A landscape with many valleys, sampled at points; each row gives a point and its height.
From any point a ball takes the steepest step (drop divided by distance) to one of its 6 nearest points. It stops when none of these is lower. Distance is the straight distance between rows; heights are no part of it.
J_96: [175 126 109  86 132 101  89 154 218 117  93 188 197  76 153 166 112  87
 195 189 161  80]  height 106
J_260: [ 80 155 142 194 116  95 120 109  52 131 160 106  65 169  76 114 139 145
  65  91  92 177]  height 216
J_390: [ 88 116 134 158 153 112 129  91  94 121 149 115  88 123 104 143 127 145
 127  80 118 136]  height 157
J_786: [ 87 135 135 177 148 136 152  81  76 133 153 112  87 147 120 148 109 143
 131  70 107 169]  height 181
J_395: [156 129 135 129 124 141 125 148 152 178  86 123 142 147 170 168 147 118
 140 131 173 109]  height 174
J_903: [113 126 121 106 124 136 148 130 122  95 159 144 143  97 127 111  95 127
 157 133  98 161]  height 211
J_663: [116 145 137 159 135 125 134 126  95 161 138 115 115 193 119 131 181 122
  69 107 130 135]  height 120
J_410: [181 127  92 110 165 163 168 126 166  65 135 175 101  99 130  89  92 118
 194 146 136 111]  height 97
J_406: [149 144 128 105 116 152 129 130 173  83 139 149 156 100 153 113  93  89
 179 181 145 137]  height 244
J_580: [164 121 121 107 152 127 128 130 139  61 155 148  98  99 121 110  91 124
 158 174 113 131]  height 225
J_579: [155 119 114 126 157 129 132 124 122  81 163 151 111  99 125 121  84 141
 174 170  94 163]  height 260
J_242: [176 120 125 110 173 161 164 113 143  61 153 171  83  99 125 104  93 109
 165 166 120 122]  height 164
J_149: [ 93 134 141  92  95 116 129 153 103 199 108  56 143 189 141 167 181 119
  73 134 128  98]  height 147
J_482: [120 112 164 154 103 134 110 114 126 146 128 114 121 114 122 139 123 135
 121 119 146 141]  height 410
J_877: [111 111 139 155 141 122 131  82 119  96 130 104 103 123 135 107 139 143
 113  98 103 129]  height 196
J_790: [128 126 127 153 119 109 110 140  82 169 129  88 133 206 115 135 160 148
  46 116 115 126]  height 282
J_969: [158 146  97  99 147 134 114 142 197  86 111 164 192 116 150 123 126  84
 172 153 161  81]  height 287
J_572: [175 130 127 142 151 163 172  90 133  77 146 180  85  80 109  78  90 139
 165 168  93 162]  height 203
J_27: [128 113 133 122 113 139  92 154 166 146 106 134 181  88 132 138 115 138
 160 122 143 116]  height 159
J_547: [153 134 119 122 112  86 100 149 147 184  84 105 128 167 152 152 144 147
 108 139 161 121]  height 163
J_328: [133 127  91 114 152 139 143 132 106  71 162 148 115 128 119  93  80 139
 133 107  90 158]  height 247
J_136: [ 95 149 154 190 115 115 147 103  64 172 140  95 113 169 104 132 172 142
  71 123  91 184]  height 292
J_710: [159 144 105  81 128 118 129 150 185  76 132 172 146  76 123 111  96  85
 181 165 173 106]  height 277
J_486: [100 141 125 112 115 101  95 153 104 202  92  21 158 183 141 164 175 135
  67 117 153  61]  height 275
J_270: [147 106 148 101 114 121  67 163 178 120 110 139 169  94 137 140 125 113
 150 153 137  92]  height 232
J_798: [125 111 171 141 108 134 103 117 136 135 126 117 121 119 119 138 124 120
 111 109 154 111]  height 283
J_667: [132 140 127 153 128 121 126 142  99 189 128 107 145 200 142 150 154 142
  82 112 134 150]  height 130
J_922: [102 132 136 109  83 120 134 148  97 201 116  67 150 190 135 154 159 139
  63 142 116 131]  height 165
J_708: [158 155  92 101 140 115 131 141 211 100  97 186 192  77 161 117 118  90
 194 179 170 100]  height 154
J_490: [ 94 142 143 150 105 123 127 119  95 156 152 131 101 153  99 125 136 120
  82  83 148 148]  height 127
J_250: [161 131 105 136 173 136 158 111 129  77 149 170  98  96 127  98 102 146
 178 167  85 161]  height 291
J_819: [106 114 141 147 140 158 148 103 126 100 134 104 144 121 151 122 123 126
 146 106 107 135]  height 295
J_438: [149 123  96 134 167 130 144 127 117  80 157 153 113 108 130 103  88 151
 168 150  84 170]  height 286
J_493: [182 104 133 130 145 193 187 106 135  64 155 189 100  79  93  91  42 134
 181 148 122 138]  height 128
J_815: [104 101 148 127 128 126 149  88  95  78 145 111  95 109 123 103 121 134
 110 108  83 139]  height 233
J_344: [ 96 150 126 182 149 142 153  70  73 119 137 110  81 163 124 128 114 148
 112  68  97 168]  height 227
J_423: [170 123 117 140 151 156 167  93 127  73 148 192  73  81  85  56  95 151
 145 154  98 156]  height 217
J_974: [155 124 137  99  89 140  80 168 197 135  63 143 190 101 159 112 123 107
 152 149 140  77]  height 271
J_543: [123 127 125 101 128 110 125 132 156  76 148 149 132  97 120  92 124 117
 151 156 104 130]  height 204
J_854: [123 122 112 116 128 146 142 119  99  66 158 136 114 126 129  86  93 129
 121  99  87 151]  height 248
J_913: [108 107 124 122 151 135 114 132 140  97 143 125 147 116 131 131 133 119
 145 101 130 103]  height 417
J_551: [145 126 103 125 172 142 169 106  99  74 168 192  83 109  95  93 118 128
 149 128  79 152]  height 262
J_251: [126 116 168 128 104 128 116 123 140 149 115 130 111 120 127 130 153 116
 102 121 156 114]  height 145
J_557: [123 116 139 110 103 146 115 154 157 162  99 142 168  83 143 147 139 125
 154 118 157 114]  height 172
J_845: [138 145 114 113 115 137 121 125 174  79 126 139 148  94 147  90 113 109
 160 177 118 142]  height 195
J_700: [141 123 136 108 140 140 109 127 178  92 128 138 175 107 153 141 128  90
 171 176 130 105]  height 197
J_258: [159 137 117 105 134 122 119 126 156  62 142 141 116 104 135  88  90 120
 147 174 118 129]  height 210
J_540: [103 122 131 129  97  84 114 144  78 187 129  82 131 176 105 140 171 164
  35 115 111 125]  height 475
J_433: [118 127 123 112 110 105 110 162 102 193 140 121 135 183 125 175 145 133
  96 121 153 127]  height 118
J_31: [ 63 154 128 182 119  98 153 115  44 152 157 105  92 174  79 119 178 143
  55  85  82 166]  height 236
J_445: [134 118 126 122 143 130 106 133 172 112 119 139 183 101 154 135 134 117
 167 167 120 120]  height 182
J_361: [120 109 149 131 141 150 113 125 129 113 139 112 143 118 134 145 116 120
 131  96 143 104]  height 687
J_858: [133 135 120 121 140 130 116 125 176  93 123 136 163  99 148 101 134 116
 166 166 121 126]  height 185
J_114: [173 138 101 105 155 145 149 143 164  80 140 159 131  88 142 127  65 114
 205 169 154 127]  height 267
J_563: [ 89 150 123 195 117 103 150 106  61 165 145 101 107 167  94 114 188 150
  67 106  91 182]  height 258
J_887: [136 132 138 115 130 145 122 119 178  89 123 135 168 104 158 118 127  98
 166 183 120 122]  height 194
J_446: [119 133 130 131  86 120 115 149  86 192 121  82 146 192 136 144 149 155
  64 132 119 140]  height 200
J_842: [114 132 130 141 131 113 131 134 111 195 132 128 126 165 135 166 165 136
 113 121 145 145]  height 104
J_900: [169 146 109  97 135 112 126 144 215 111  94 174 191  65 156 138 120  84
 203 192 170 102]  height 109
J_715: [145 134 146 126 103 156 129 135 155 161  87 131 141 127 159 127 159 122
 118 112 167 110]  height 125
J_896: [112 122 169 147 110 120 121 110 126 172 121 126 115 114 117 141 155 134
 121 134 150 138]  height 205
J_130: [109 127 108 118 154 112 113 131 159  91 130 135 158  98 137 111 143 122
 155 121 122 107]  height 202
J_171: [167 129 108  96 154 127 137 152 175  72 138 164 123  63 130 132  76 108
 203 168 164 112]  height 322
J_575: [115 150 120 149 128 123 137 130 108 189 125 128 132 168 134 141 174 137
 112 110 144 154]  height 122
J_290: [131 121 134 121 107 150 111 140 155 137 101 133 156 110 134 113 121 127
 126  98 165 116]  height 134
J_734: [173 103 133 118 142 187 180 117 137  61 152 195  93  72  90  91  56 123
 182 150 131 121]  height 114
J_577: [140 104 117 113 145 142 141 122  92  52 171 138 104 134 120 106  85 133
 116 111  81 143]  height 230
J_357: [118 105 148 140 148 155 128 113 126 107 135 108 138 118 139 140 113 122
 148 105 128 124]  height 717
J_444: [104 147 112  87  88  88 110 169 130 194 105 108 141 178 132 143 161 129
  86 124 155 117]  height 123
J_593: [101 115 123 111 151 128 124 128 144  95 150 134 149 105 129 124 141 116
 152 114 120 107]  height 270
J_961: [172 140 107  88 141 119 106 147 213 115  97 173 202  80 156 159 110  90
 198 184 158  93]  height 100
J_965: [143 108 108 128 166 146 154 118  84  56 175 164  93 129 117 121  98 126
 122 113  78 151]  height 215
J_576: [153 134 135 137 125 111 114 140 153 177  85 114 129 159 165 144 160 131
 116 132 164 116]  height 140
J_448: [152 129  86 132 172 133 153 122 117  75 163 170 100 118 119  95 104 149
 155 133  81 163]  height 284
J_89: [ 95 142 159 157 121 136 132 103  81 155 158 123  91 159  98 138 121 119
  90  90 135 158]  height 146
J_40: [159 144 116  94 129 150 134 146 170  75 142 159 142  95 142 124  70  94
 189 171 163 133]  height 331
J_581: [134 116 137  93 118 120 110 164 170 167  81 148 141  91 150 141 168 110
 150 121 156  82]  height 257
J_938: [144 115  93 120 168 138 149 123  99  62 168 164 106 126 122 103  95 138
 136 110  76 147]  height 245
J_384: [123 115 111 128 139 127  92 148 163 118 118 133 179  98 134 122 125 142
 161 109 136 114]  height 162
J_714: [113 152 105  92  90  82 104 169 139 194  97 102 150 178 142 139 166 141
  97 136 156 123]  height 137
J_712: [105 154 140 197 133 143 129  85  73 135 149  97  86 172 113 132 109 146
 102  78 113 179]  height 280
J_216: [105 137 118  86  95  95 115 168 115 186 118 106 134 190 124 154 152 123
  83 124 151 114]  height 115
J_803: [160 131 139 133 119 125 115 154 151 184  83 110 134 153 169 166 142 129
 126 141 173 116]  height 176
J_55: [ 79 152 132 182 109  94 137 113  55 148 154 103  87 168  84 113 166 147
  60  95  88 179]  height 85
J_879: [179 129 112 110 170 152 145 124 150  54 144 156  88 109 124 100  94 115
 167 158 134 110]  height 168
J_655: [114 155 130 156 122 125 138 122 108 171 135 138 118 166 117 115 163 128
  87  92 138 154]  height 111
J_810: [125 128 131 120 130  89 109 153 128 184 122 125 116 165 124 169 161 134
 103 129 153 111]  height 98
J_434: [132 124 139 127  94 154 118 145 152 152  93 139 165 111 148 120 137 130
 134 101 163 114]  height 131
J_304: [134 129 142 128 137  97 112 137 128 182 117 129 113 151 136 156 180 129
 108 129 156 117]  height 94
J_895: [170  81 119 135 160 184 181 112 139  58 158 191 111  69  79 102  48 142
 203 147 120 123]  height 117
J_182: [127 105 137 128 131 145 102 140 138 116 124 124 137 117 128 127 121 122
 120  87 159 107]  height 254
J_680: [172 120 128 103 164 172 181 113 142  67 151 187  86  87 117  97  91 105
 174 159 126 119]  height 101
J_141: [ 90 105 151 134 133 120 151  79  99  91 147 109  85 107 119 124 128 143
 120 106  83 140]  height 198
J_519: [ 93 155 102  85 105 101 126 169 129 205  90  79 163 187 146 141 180 127
  93 122 146 107]  height 150
J_720: [103 156 151 189 114 131 125  98  68 148 144 101  88 170 105 118 125 143
  79  99 108 188]  height 312
J_254: [106 135 127  99  94 110 118 170  98 192 130 103 137 186 124 168 149 124
  84 130 142 125]  height 105
J_929: [106 135 145 161 135 115 136 121  81 163 149 102 110 180 111 148 176 118
  66 117 119 130]  height 190
J_932: [125 115 121 122 117 143  98 150 155 136 110 132 174  97 135 119 114 136
 146 102 147 120]  height 143
J_184: [ 98 120 122 178 128 100 130 133  52 189 155  85 141 178 105 165 167 169
  65 110 100 167]  height 71
J_784: [ 86 130 140 162 144 113 125 101  87 136 161 117  93 138 107 150 113 140
 117  73 132 149]  height 158
J_890: [ 79 118 136 146 136 127 162  69  87 114 147 119  95 109 117 132 123 157
 133  92  86 167]  height 180
J_801: [120 121 134 156 123  99 112 140  74 168 146  93 120 194 108 148 168 152
  47 121 112 128]  height 314
J_458: [ 91 119 127 103 142 133 146 123 130  86 154 136 139 103 128 125 127 111
 160 121 103 132]  height 222
J_461: [104 146 130 158 114 116 119 111 119 163 125 125 114 132 110 110 141 147
 106  95 147 155]  height 126
J_941: [111 132 139 104  88 126 127 157  97 200 124  90 146 194 129 160 144 132
  69 135 134 141]  height 89
J_904: [ 96 110 137 148 116  86 117 142  59 190 153  85 132 177  94 164 161 165
  52 116 108 132]  height 296
J_538: [141 103 139 118 136 130  81 155 177 117 114 135 177  99 137 148 118 113
 155 164 131 100]  height 191
J_224: [162 126 121  94 120 141  72 163 193 107  87 150 193 112 151 118 111 103
 148 153 145  76]  height 252
J_60: [140 115 135  96 126 114 114 173 167 172  78 130 140 110 158 164 162 110
 141 111 167  75]  height 213
J_187: [173 120 110 100 163 164 181 119 157  67 138 182  90  91 125  82  93 113
 178 141 131 105]  height 92
J_403: [159 120 126 106 139 142  84 151 180  92 118 146 175 112 150 132 118  94
 152 162 139  73]  height 239
J_10: [100 150 169 176 124 126 142 106  68 169 149 106 106 173 113 143 166 121
  72 124 106 169]  height 242
J_112: [136 131 115 115 125  83  97 156 134 179 110 115 114 167 131 157 156 139
  98 129 159 118]  height 116
J_229: [ 83 124 113 150 121 129 170  70  78 111 140 123  85 120 115 107 111 169
 115  74  82 179]  height 183
J_766: [ 83 124 127 153 136 133 166  68  84 126 140 120  93 123 121 129 116 160
 132  78  86 168]  height 178
J_306: [ 66 148 136 198 120 106 139 118  22 139 171 103  70 172  72 154 135 148
  74  79  79 200]  height 240
J_412: [ 91 139 133 112  96  87  84 147  86 230  98  10 140 152 126 181 168 148
  70 122 157  77]  height 294
J_507: [179  91 122 143 157 193 177 106 131  57 152 186 111  75  83  96  41 147
 194 140 119 137]  height 141
J_39: [114 132 138 165 120 111 113 108 117 146 131 115 115 125 115 111 125 162
 114  84 142 148]  height 139
J_925: [142 123 154 135 116 124 123 127 153 160  95 126 113 134 151 125 170 124
 100 124 158 108]  height 121
J_805: [121 132 130 133 130 109 114 151 107 198 132 123 132 174 133 181 152 135
 104 118 149 136]  height 102
J_452: [118 106 126 135 139 139 103 138 145 110 135 126 152 116 131 126 123 127
 131  87 145  96]  height 299
J_494: [ 84 157 139 194 110 109 126 110  66 150 143  98  86 167  89 108 160 153
  61  98  97 187]  height 238
J_885: [ 89 129 139 107 115 105 112 142  99 208 102  27 143 176 140 182 178 137
  71 133 124  80]  height 235
J_133: [126 144 113 107  89  83 100 164 148 193  93 107 138 167 139 142 153 148
 102 146 157 126]  height 153
J_336: [188 132 106 117 160 141 143 130 158  54 143 159 101 104 135  93  85 111
 174 151 139 127]  height 166
J_498: [159 130 142 114 105 127 107 164 153 183  82 106 131 154 164 179 130 121
 118 152 183 109]  height 201
J_661: [124 119 114 133 146 125 105 138 170 111 118 128 175 103 148 114 134 131
 169 130 115 118]  height 175
J_230: [103 147 135 193 145 146 138  71  73 122 143 103  74 175 114 117 112 151
  97  71 105 161]  height 274
J_634: [125 141 112 109 102  81 100 167 135 192 103 114 129 168 131 142 153 145
  94 136 157 125]  height 144
J_602: [167 133 116 100 115 148  76 162 194 123  85 159 208 118 158 128  99 102
 162 154 153  84]  height 206
J_952: [143 140 133  84 129 139 127 136 182  79 134 156 164 106 153 135 123  69
 166 173 148 100]  height 268
J_828: [ 89 142 121 195 129 102 154 112  56 178 146  96 124 178 104 138 185 154
  65 103  86 175]  height 228
J_274: [127 107 127 129 142 126  88 142 171 120 115 130 185  94 145 137 128 130
 171 152 125 117]  height 177
J_199: [133  98 136 135 141 142 147 102  79  68 167 126  97 123 124 128  84 136
 118 125  66 154]  height 193
J_208: [142 126 146 116 115 147 136 149 149 175  83 132 151 117 161 158 155 118
 147 116 170 107]  height 155
J_200: [146 128 131 101 141 141 108 132 183  84 127 149 174 111 151 140 127  83
 165 165 139  87]  height 229
J_451: [133 120 150 124 107 145 120 135 147 141 103 128 134 119 137 113 141 122
 104 107 166 103]  height 129
J_652: [150 124  93 128 174 142 162 117 104  72 167 179  92 116 115  93 109 130
 152 125  80 146]  height 256
J_643: [159 132 120  82 110 149  87 168 202 126  90 166 217 105 160 148  91  97
 180 163 155  93]  height 156
J_757: [158 151  99  84 121 111 128 147 196  76 124 174 156  70 135  98 102  86
 181 171 176 107]  height 219
J_978: [ 89 135 139 113 112 101 122 137  90 216 107  29 147 176 147 180 177 143
  81 139 130  90]  height 261
J_19: [124 120 133 132 116 143 103 143 153 125 110 131 151 114 142 113 119 126
 123  87 162 104]  height 148
J_767: [156 147  97  84 126 121 127 147 194  77 123 177 160  82 139 107 112  74
 175 163 168  99]  height 276
J_77: [101 147 136 150 110 120 127 113 114 173 129 133 116 134 116 116 154 146
 112  97 151 157]  height 132
J_622: [160 135 138 135 120 137 129 134 160 168  83 121 138 142 165 143 162 130
 119 124 168 114]  height 133
J_193: [ 99  94 149 135 112 128 142  86  82  83 154 117  86 106 114 123 103 151
 120 114  65 168]  height 189
J_345: [145 111 142  96 103 128  67 165 189 127  85 148 171  95 135 118 131 115
 133 149 140  71]  height 281
J_546: [119 145 127 102  78  90 105 167 150 203  79  95 143 158 156 156 156 129
 113 167 153 127]  height 169
J_625: [185 140  93 117 159 159 154 128 164  69 130 159 117 103 137  98  79 115
 192 156 146 131]  height 161
J_729: [169 132 105  90 134 112 127 156 183  72 140 167 128  67 124 125  73  99
 187 163 175 103]  height 288
J_178: [173 119 124 118 168 141 149 117 134  76 157 155  88 101 123 125  95 124
 171 178  97 145]  height 265
J_800: [118 102 129 121 126 138 143 109  94  66 160 124 101 125 118 101  92 132
 114 109  84 139]  height 234
J_735: [125 145 118 157 134 127 130 136  99 176 133 121 134 193 133 136 168 128
  88 110 133 149]  height 86
J_979: [112 119 131 175 138 111 114 100 119 123 130 101 112 120 121 112 125 158
 123  89 133 139]  height 160
J_695: [127 112 164 161 125 135 113 109 124 134 129  93 126 118 135 136 114 143
 129 112 140 139]  height 500
J_253: [ 91 107 126 148 112 128 158  76  77  98 151 120  93 102 111 119 102 164
 128 103  67 178]  height 184
J_305: [176 124  98 121 168 154 182 135 170  83 122 171 118  69 131  95  91 132
 214 153 138 120]  height 107
J_771: [181 113 132 146 146 190 173  94 133  65 149 185  97  86  96  66  57 151
 165 152 112 149]  height 170
J_514: [134 101 139 105 105 124  83 163 175 141 103 150 165  79 131 144 129 119
 152 143 137  98]  height 218
J_956: [169 132 107  87 130 125  88 163 203 126  97 176 214  97 155 160  95  90
 193 170 161  85]  height 113
J_247: [180 114 136 118 144 185 180 100 135  72 145 184  86  83 107  95  80 120
 173 164 117 137]  height 138
J_804: [ 71 142 142 194 124 101 121 108  34 130 168 103  54 169  71 142 137 148
  81  88  83 180]  height 237
J_235: [174 144 107 105 141 149 136 141 164  81 137 153 131 101 139 104  64 112
 187 165 155 144]  height 250
J_782: [113 115 148 167 129  95 120 131  62 175 155  97 118 187 105 160 171 142
  56 131 103 136]  height 285
J_573: [ 91 134 140 108 121 101 100 143  94 209  96  16 143 181 144 184 175 143
  66 129 141  75]  height 263
J_241: [164 133 107  88 126 139  92 165 202 128 101 167 213 113 161 151  96  97
 180 156 153  90]  height 149
J_265: [160 141  89 101 143 132 102 147 204 105  99 171 203 107 163 132 112  93
 189 157 158  92]  height 199
J_436: [ 83 133 124 122  99 102 137 133  91 220  95  45 148 167 141 144 192 167
  65 124 109 115]  height 300
J_388: [114 105 142 125 113 135 145  97  91  71 152 116 100 118 115 108 102 133
 109 116  74 146]  height 226
J_631: [100 145 162 156 118 131 141 118  82 158 154 123 101 176  99 144 156 110
  73 104 132 147]  height 142
J_611: [142 136 121  75 127 135 133 135 182  81 140 170 146  85 135 125  86  72
 181 166 162 111]  height 362
J_600: [ 95 121 121  96 129 136 145 130 129  94 159 139 135  94 125 120 110 120
 158 135  97 146]  height 208
J_177: [ 84 129 132 167 152 133 160  70  81 126 151 114  91 129 117 143 123 155
 135  76 102 159]  height 173
J_134: [110 100 129 149 120 133 152  85  71  91 154 123  98 109 112 120  92 172
 122 119  61 183]  height 186
J_672: [ 88 107 147 139 118 124 152  79  93 100 142 115  90 101 113 127 120 144
 127 104  74 159]  height 188
J_236: [122 114 163 131 102 141 107 124 144 135 118 125 125 118 127 129 131 120
 108 106 163 107]  height 179
J_530: [122 134 124 139 129 120 119 151  99 195 132 114 135 185 133 167 150 137
 107 119 147 152]  height 135
J_521: [128 121 160 134 119 110 121 121 140 165 112 131 104 131 129 147 171 127
 106 133 153 118]  height 110
J_674: [133 106 147  89  98 122  79 164 176 141  94 146 157  83 137 137 144 114
 143 144 144  79]  height 269
J_826: [ 97 153 143 151 117 126 135 114  95 157 146 129 103 171 110 123 157 109
  77  91 136 142]  height 119
J_158: [ 96 129 147 183 134  98 137 117  56 177 150  90 124 171 109 165 177 149
  68 123  89 163]  height 223
J_151: [103 122 133 125 132 159 155 105 120  96 141 114 145 120 146 113 125 121
 143 115 100 146]  height 243
J_392: [172 124 123 127 167 154 170 103 132  76 154 167  89  90 131 110  96 127
 179 179  89 149]  height 264
J_722: [162 153  92  97 120 116 130 148 206  84 101 172 169  66 143 101 114  98
 189 179 174 109]  height 167
J_287: [105 121 128 134 126 141 153  88 118  80 140 106 113 121 137  81 121 133
 119 103  87 143]  height 246
J_374: [ 99 132 133 124  87 105 127 137  89 212 102  62 143 182 126 133 179 168
  50 131 106 121]  height 289
J_773: [115 125 112 113 126 149 150 119 119  85 148 133 147 119 133  98  94 130
 141 120  91 164]  height 221
J_121: [104 117 137 125 148 151 144 118 131 103 145 115 147 113 140 137 124 113
 157 114 117 124]  height 345
J_400: [143 117 134  97 119 117 105 168 186 155  58 136 155  94 160 135 167 119
 144 123 153  68]  height 249
J_98: [ 95 128 139  90  91 119 130 154 102 196 120  86 142 183 134 165 164 118
  68 131 129 118]  height 108
J_483: [130 135 124 151 123 117 117 142  90 169 132  91 133 202 127 140 158 146
  55 119 124 133]  height 224
J_189: [115 113 146 155 145 152 137  99 125 107 136  94 143 122 146 132 121 130
 136 115 113 131]  height 411
J_298: [157 130 101 133 172 139 162 102 115  75 159 194  81  94  95  72 112 134
 157 144  83 157]  height 259
J_926: [ 94 133 131 115 108  92  87 156 100 214  99  18 144 173 132 171 168 141
  62 126 155  67]  height 278
J_351: [152 124 131 102 102 123  92 168 193 147  60 138 175  95 160 122 159 117
 144 146 142  72]  height 272
J_237: [156 125 128 138 126  97 100 145 142 174 101 122 118 156 139 144 175 143
  97 137 161 116]  height 112
J_415: [168  82 118 113 158 169 170 124 151  60 159 198 106  67  75  91  54 141
 196 135 126 110]  height 103
J_911: [117 126 161 155 101 125 113 112 128 161 123 124 117 115 119 127 120 150
 124 119 145 151]  height 273
J_697: [165 119 108  99 150 166 183 125 160  64 135 195  93  72 104  72  86 125
 184 140 134 113]  height 96
J_984: [176 121 125 151 144 171 169  88 128  66 144 180  83  86  94  59  75 152
 160 159 102 151]  height 192
J_787: [165 121  97 109 151 158 180 128 172  72 115 186 110  61 116  72  93 136
 207 145 132 116]  height 99
J_354: [143 119  98 124 174 142 170 110  88  64 177 176  87 118 113 107 109 123
 141 115  73 150]  height 241
J_201: [166 133 111 138 161 146 168  98 132  84 144 175  91  87 125  90 104 140
 171 167  86 157]  height 253
J_775: [121 120 165 138 110 118 120 119 130 172 121 132 109 122 123 148 167 129
 113 129 149 136]  height 152
J_318: [103 154 164 176 103 142 133 105  70 155 157 115  95 167 100 140 132 122
  83 102 121 171]  height 220
J_918: [103 147 139 194 145 122 123  82  64 110 145  98  52 173  91 124 128 148
  83  83  88 157]  height 327
J_768: [148 119 132  98 120 115 112 173 158 162  84 122 135 135 158 174 145 106
 141 119 185  83]  height 214
J_288: [169 138 106  87 129 109 120 158 192  68 127 165 138  58 123 107  87  93
 187 168 175 102]  height 255
J_86: [ 93 151 110  90 114 109 126 164 126 192  90  58 164 198 153 152 181 122
  84 118 141  81]  height 171
J_447: [ 93 131 142 114  95 116 133 132  89 211 107  46 148 177 144 159 180 157
  66 141 111 129]  height 251
J_812: [ 84 130 113 157 126 137 170  59  69 105 143 133  69 148 114 107 119 152
 107  57  88 162]  height 207
J_128: [122 127 140 131 137  98 119 136 120 189 124 135 118 156 125 170 169 132
 112 125 150 136]  height 79
J_202: [120 135 128 127 101 123 120 160  93 197 122  99 149 198 132 163 143 136
  84 125 139 147]  height 95
J_955: [123 120 150 167 130 131 115 102 120 128 128  97 126 116 129 124 113 151
 127 111 127 147]  height 290
J_818: [160 155  93  95 140 124 119 139 206  93 108 177 191  92 152 117 129  88
 186 165 165  99]  height 231
J_401: [133 122 154 128 106 133 120 128 146 146 102 130 120 123 137 120 157 118
  96 113 166 102]  height 124
J_706: [106 123 127 162 139 104 116 102 108 126 145 113  92 126 109 131 128 151
 114  79 133 136]  height 151
J_186: [ 92 145 134 183 148 140 143  66  67 101 138 108  60 172 109 120 126 144
  92  67  83 151]  height 293
J_823: [101 158 147 197 118 118 120 101  63 135 144  96  74 172  96 109 129 151
  72  97 103 176]  height 279
J_197: [141 115 132  94 105 117  95 165 190 152  63 147 156  89 154 124 170 114
 148 134 142  74]  height 266
J_849: [143 112 138 119 141 140  91 138 171 102 123 129 175  96 148 149 130 107
 171 167 124 105]  height 187
J_207: [145 145 117  82 129 134 134 138 188  81 135 170 161  97 138 117 117  72
 172 169 159  89]  height 339
J_780: [ 94 148 119  80 102 106 129 164 120 191 104  83 155 195 138 146 181 120
  82 121 141  91]  height 136
J_314: [157 144 111 109 122 135 128 132 163  64 138 140 130 113 144  78  90 109
 152 170 130 133]  height 209
J_647: [ 91 135 137 113 105  84  90 150  89 227 103  11 142 158 133 184 168 151
  75 118 152  87]  height 297
J_51: [ 93 143 134 181 144 142 146  88  72 141 146 103  89 166 115 148 104 140
 119  75 111 167]  height 212

Call two points neighbours if one is among the 6 nearest of the other. Go from one point of each pair to the other, from neighbour to neighbour, staying as low as possible. Name the highest point that can't be avoided.
J_187 and J_184: J_158
J_128 and J_961: J_224
J_55 and J_128: J_828
J_941 and J_128: J_805

For each start below, name the point where the ball stops.
J_600: J_128
J_229: J_735
J_270: J_128
J_877: J_735
J_448: J_735
J_551: J_735
J_729: J_961
